A landscape with many peaks, sampled at points; each row gives a point and its height.
A climber steps from a point to the highest of its 2 nearest points, and stops where none of them is higher. Distance is the straight distance between rows; heights are no part of it.
<164> (h 341): [129 110 134  54 102 139 121 131 134 132 101  64 141 112 160 129 154 127
 135 116  96 121 121  58]
<233> (h 364): [144 136 158 117 129 205 159 154 169  91 155 149 126 103  57 209 178 139
 106 117 127 139 152 142]
<933> (h 665): [114 135 107 136 136 135 183 120 156 110 161 142 123 131  58 120  83 162
 112 132 186  75 126 145]
<950> (h 202): [116 115  63 158  97  78 146  92 136 139 142 111 133 143 105 129  98 104
 123 152 102 157 160 154]
<300> (h 327): [145 132 112 111 134 116 108 120 137 105 182  78  87 142 168 137 103  96
 168 154  71 153 139 121]
<330> (h 491): [123  50 123 110  90 102 104  92 100 161  77 133 100 170 169 107 138 106
 144 123 146  88 160  99]
<461> (h 387): [139 146  90 115 108  96  98 174 103 141 120 196 137 184 159  93  91 126
 174 142 137 113 103 187]
<184> (h 166): [149 188 118  84 170 135 107 146 141 150 118 119 105 179 142  99 112 164
 171 143  48 104 124  76]
<836> (h 296): [ 94  82 156 189 161 116 152 144 121  86 146  96 145 148 109  89 108 167
  88 154 187 149 135 170]
<1011> (h 412): [114 113 146 121 125 161 137 182 130 142 129 168  90 150 113 129 159 177
 156  78 168 142 144 167]
<893> (h 428): [ 87  98 145 138 102 121 103 129 100 117  40 151 179 164 144  94  85 140
 100 171 136  71 136 137]
<904> (h 213): [138 166 101 129 128 123 146 174 160 119 122 107 110 132 156 133 125 104
 112 135 114 184 157 107]
<906> (h 150): [110 105 109  70 108 110 126 182 114 119 145 145 122  90 131 158 136 119
 112 133  98 126 143  87]
<143> (h 267): [ 81 118 190 137 136 148 119 111 111 120 106 117 126  95 101  63 125 145
 107 136 168  93 115 148]
<929> (h 282): [139 161 159 108 162 159 148 109 152 177 139 123 126 104 103 126 177 109
 151 100 148 112 115 153]
<29> (h 463): [164 127 134 103 147 138 155 148 115 167 143 137 103 132 134 181 173  87
 182 100  62 130 108  84]
<826> (h 212): [138 110 107  45 108  88  98 161 129  86 112 105 115 114 178 127 115 147
 123 134  75 107 131  52]
<664> (h 469): [118 186 117 105 108 114 112 148 125 113  77 157 150 163 145 109  62 147
  99 158 142  87 142 138]
<569> (h 28): [106 168 142 112 132 151 128 146 107 138 104 137 152 149 123 111 144 146
 216 122  74 158 112 155]
<26> (h 420): [ 76  68 145 137  98 127  92  82 112 127  67 167  95 150 140 124 129 124
 114 139 169 116 140 135]
<211> (h 237): [122  67 176  62 116 124  97 138 109 134  90 117 156 156 182 122 131 202
  93 168 109 100 171 103]
<504> (h 172): [138 119 117 187 135 124 165 120 112 105 177 129 140 134  83 211 110 123
  61  76 119 148 156 103]
<19> (h 159): [143 232  88 185 122 119 106 164 162 105 183  68  74 136 111 128 148 109
 167 147 133 189 117  98]
<197> (h 224): [144 190 116  97 120 127 107 126 143 142 135  97  94 162 166 117 119 103
 179 165  29 156 123  79]
<264> (h 133): [131 124 174 102 123 150  93 188 136  83  74 135 153  99 148 133 149 123
 141 143  93 172 127  99]
<988> (h 256): [105 159 150 147 155 154 138  83 167 124  99 130 118  96  67 132 144 120
 130  73 166 152 125 143]
<1032> (h 198): [123 110 143 115 117 137 134 139  82 162  82 127 119 194 194 109 119 195
  99 181 110 101 152 114]
<868> (h 505): [135 156 102  99 106 120 130 149 140 132  96 192 134 147 115  99 120 178
 104 155 148 113 184 149]
<803> (h 54): [115 156 138 135 147 131 176 143 129 130 118 162 123 167 149  98 119 180
 177 124 105 148 134 135]
<96> (h 167): [122 152 128 101  98 154 108 154 141 111  91 125 139 118 135 140 159  80
 163 129 129 201 138 127]
<176> (h 206): [140 168  83 174 111 124 195  93 128 128 161 115 132  85 112 146 120 105
  72  83 175 172 121 125]
<687> (h 332): [ 96 129 175 123  92 131 127 112 145 142  81 129  85 181 148 136 126  90
 144 144 133 124 143 144]
<808> (h 497): [143 171  91 111 121 119 118 151 117 161 133 120 132  96 139 121 158  86
 139 128 108 138  89  64]
<388> (h 234): [120 110 162 186 166 150 129  85 108 136 132 123 188  58 109 111 143 130
 114 116 128 140  96 145]
<170> (h 368): [115  25  99 111 111 107  95  81 128 121  97  99 117 142 147 129 133 107
 138 140 116  69 114 138]
<544> (h 226): [133 143 103 144 139 144 150  82 109 142 160 122 140  80 106  90 103 133
 119 135 136 126 130 141]
<411> (h 301): [153 126 166 132 128 144 146 107 151 164 159 136  97 109 146 133 131 109
 120 145 167  74 119 152]
<831> (h 461): [ 98 143 161 116  84 164 139 121 158 166  98 175  89 146 145 110 161 190
 130 119 160 140 162 154]
<474> (h 575): [138 102 111 194 138 116 138 141 105 134 170 159 126  97 135 149 111 115
 120  87 202 114 105 160]
<915> (h 236): [142  98 192 125 141 181 103 112 161 104 141 139 135 108  31 196 174 153
  76  76 129 143 154 136]
<1052> (h 273): [160 128 177  67 132 146  84 157 120 133 104 145 165 111 204 105 105 187
 103 164 143 128 151 123]
<361> (h 299): [174 128 158 184 150 127 184  72 116 126 183 149 146 161  87 159 163 160
 101  94 120  78  65 156]
<726> (h 530): [106 154 120 139 106 131 110 149 158 142 101 151 158 108 113  91 134 131
  87 125 191 130 155 153]
<168> (h 192): [118  84 157 137  97 155  97 111 133 115 119 163  97  89  83 206 155 152
  81  92 103 157 140 154]
<815> (h 180): [160 223  73 166 156 100 146 145 194  92 137 104  89 128 145 116 106 109
 137 136 128 200 135  92]
<992> (h 168): [121 113  80 117  78  96 123 130 162 134 126 160 132 141 110 163 142 123
 141 121 141 172 182 151]
<931> (h 453): [163 171 105  85 126  96  51 133 102 130 136  74 114 122 181 110 148  86
 164 119 114 146  86  58]
<169> (h 182): [120 109 114 140 118 110 120 110  92 176  78 115 148 156 202  83 165 143
 131 201 123 103 123 148]
<25> (h 90): [124 143 114 111 160 111 111 185 103  94 138 156 133 127 185 100  73 146
 138 125 108 154 152 138]
<262> (h 444): [ 88  93 119 158  81 102 135 112  90 159 106 151 154 102 144 123 134  94
 123 139  97 122 128 135]
<553> (h 140): [124 198  89 110 167 140 108 136 135 123 126  79 137 183 131  61  98 141
 155 146 114 100 105  96]
<759> (h 359): [149 121  98 117 164 121 112 142 141 123 163 163 137 146 129 118  84 132
 175 121 150  96 116 193]
<272> (h 312): [101 108 156 174 140 129 153 162 144 105 155 116 130 136  79 162 116 142
 109 118 180 157 138 144]
<236> (h 215): [112 147  91 174 100 142 174  87  83 145 160 131 116  83  89 153  89 100
 100 125 169 145 151 166]
<911> (h 562): [134  85 150 152 148 113 114 131 140 114 139 186 127  56 165 140 132 140
 109 104 180 160 118 137]
<861> (h 235): [159 195 126  82 149 176 126 100 169 157 123  95  96 117 127 118 163  98
 167 121 100 123 125 106]
<798> (h 671): [119 185 110 161 137 124 178 110 180  99 156 164 147 149  27 153 119 139
 180  98 132 149  97 165]
<51> (h 283): [ 96 123 146 166 152 168 138 134 100 116 141  93 134 121  87  41 128 189
 114 156 192 109 128 180]
<192> (h 102): [ 98 122  91 111  81  80  86 140 125 137  39 128 176 150 144 122 114  89
 136 116 142 134 124  97]
<351> (h 596): [157  66 116 171 158  96 121 123 110 110 163 132 123 114 130 149 103  97
  97 152 148  91 109 154]
<535> (h 621): [119 112 110 165 151 108 140 129 107 110 139 138 126 122  92  84  97 126
  76 168 166  45 116 157]
<71> (h 175): [142  79 131 126 150 136 116 114  51 141 103  84 133 125 189  65 145 130
 105 197 149  75 118 116]
<445> (h 245): [122  85 164 189 128 115 142  89 135 104 134 179  94  83 106 173 142 184
  62 122 119 175 154 129]
<341> (h 88): [133 142 132  84 131 158  94 144 122 119  98 110 147 135 163 159 153  92
 238 118  75 196  89 138]
<444> (h 355): [106 135 171 136 141 150 135 175 163  80 118 147 116 131  71 142 162 175
 152 110 152 166 125 154]
<238> (h 532): [136 176 117 139 100 142 153 125 101 170 169 117  91 137 111 142 176  95
 150 135  60 133  82 104]
<38> (h 345): [134 136 158 162 143 143 146  95 162 133 168  95 137 152  57 120 150 130
 116 115 146  62  72 154]
<660> (h 69): [ 80  97 121 158 130 103 128 157  97 121 107 184 115 160 165 117  97 164
 152 136 132 145 145 150]
<352> (h 259): [120  99 166 189 120 115 187 125 112 137 191 171  97 130 115 180 119 184
 108 125 111 146 148 145]
<480> (h 119): [149 120 141 103 117 144 143 125 109 159 135 116 125  76 112 166 134 104
  83 116  86  94 142  79]
<287> (h 93): [ 82 110 151 126 120 106 138 153 111 113  69 135 156 128 131 135 154 131
 157 124  44 156 124  87]
<834> (h 357): [150 132 103  84 106 108  61 115 116 121 105  63 164 153 202  93 116 104
 128 134 131 143  95 112]
<926> (h 132): [ 95 100 108 128 126  97  88 148 140 124  80 146 140 126  93 135 148 108
 140  77 142 151 142 126]
<722> (h 474): [120 151 125 125 130 142 150 116 199  96 162 110 119 175  37 134 137 130
 165 115 137 104  79 156]
<383> (h 543): [170 138 109 146 173 113 157 137 170 102 130 172 142  93 145 147 138 139
 128  97 145 146 129 139]
<720> (h 260): [123 104 158 130 141 133 107 123 114 159 137  84 145 156 129 121 113  68
 163 100 169 130 117 139]
<736> (h 408): [129  79 114 123  81 118 143  76 119 119 146 140 133  86 159 172 150  78
 127 148 101 117  95 118]
<816> (h 423): [128 126  93 116  97 113 110 118  99 150 180 102 109 143 176 103  95  83
 141 188  86 104 116 107]
<889> (h 258): [110  98 152 138 120 118 149 117 167 137 113 104 113 151 158 146 138  94
  98 142 144 160 176 117]
<107> (h 297): [120  68 177 112 190 132 102 127  93 125 124  92 132 126 149 142  88 117
 173 101 122 142 133 116]
<1010> (h 594): [144 163  90 128 133 107 170 145 156 122 164 135 119 133  54 151 131 141
 102 128 116 103 140 130]
<1069> (h 504): [126 127 134 101 124 150 116 147 118 143 107 129 125  95 141 123 142 103
  93 104 192 130 145  99]
<1044> (h 553): [154 147  92 126 150 103 131 153 201 136 122 139 128 129 133 109 135 136
 111 102 208 119 155 154]
<235> (h 482): [115 118 140 130 103 124 148 136  92 176 166 124 120 155 120 124 128 108
 160 146  87 103 119 138]
<560> (h 193): [173 147  91 164  98 107 153 102 112 143 146 114 165 106 115 209 135  88
  72  80 129 159 147 107]
<21> (h 241): [128 129  77 167 142 112 151  88 119 122 161  94 112 149 123 163  85  92
 143 128  67 149 133 104]
<340> (h 344): [150 105 136 123 118 160 160  82 164 126 158 146  75 111 146 167 123  80
 133 111 113 114 126 130]
<396> (h 465): [162 125 113  71 118 139 120 104 146 142 105  81 129  78 188  98 138  83
 112 114 162 141 116  65]
<172> (h 290): [156 119 130  89  99 120  63 121 134 137 118 125 162 128 215 108 122 148
  98 150 167  90 111 144]
<691> (h 275): [127 131 170 178 151 148 201  99 113 144 184 144 132 122  71 158 128 190
 117  87 112 109 122 133]
<665> (h 502): [180 183 119 134 141 163 181 134 146  79 192 129 142 106  31 192 145 161
 101 114 126 140 127 137]
<152> (h 123): [116 183 100 115 156 137  92 158 121 112 149 106 142 122 108  71  85 135
 102 176 107 125 135 105]
<410> (h 462): [140 129  99  81  87  84  81 136 104 130 108 154 160 182 170 104  70 134
 129 171  94  86 141 176]
<619> (h 372): [132  97 165  82 154 137 123 126  95 126 137 119 140 106 145 154 167 111
 176  70  89 141 103 105]
<32> (h 164): [137  73 177 107 183 157  87 100  64 145 107  89 139 133 156  71 133 128
 132 142 160  47  73 126]
<173> (h 248): [105 109 196 140 167 135 103 101 135 128  79 127 139  68  87 116 165 106
 123 110 133 117 118 117]
<385> (h 109): [141 159  65 148 144  89 138 169 131  92 148 122 139 137 129  70  88 172
 124 160 107 153 160 134]

Call two points neighbours if one is among the 2 nearest of the other. Go from one point of each pair to the other, from neighbour to neighbour, staying as high as possible. Name the lowest point that can't be avoided.
<330>, <933> | <26>
<1044>, <238> | <173>
<798>, <933> | <1010>
<1044>, <933> | <383>

For each start below, name every point that the climber comes to, in order.
<168> | <445>, <352>, <691>, <361>, <38>, <722>, <798>
<169> | <1032>, <211>, <1052>, <172>, <834>, <931>, <808>, <238>
<385> | <152>, <553>, <184>, <197>, <300>, <816>, <235>, <238>
<143> | <51>, <836>, <272>, <444>, <1011>, <831>, <868>, <726>, <1044>
<906> | <826>, <164>, <396>, <1069>, <726>, <1044>
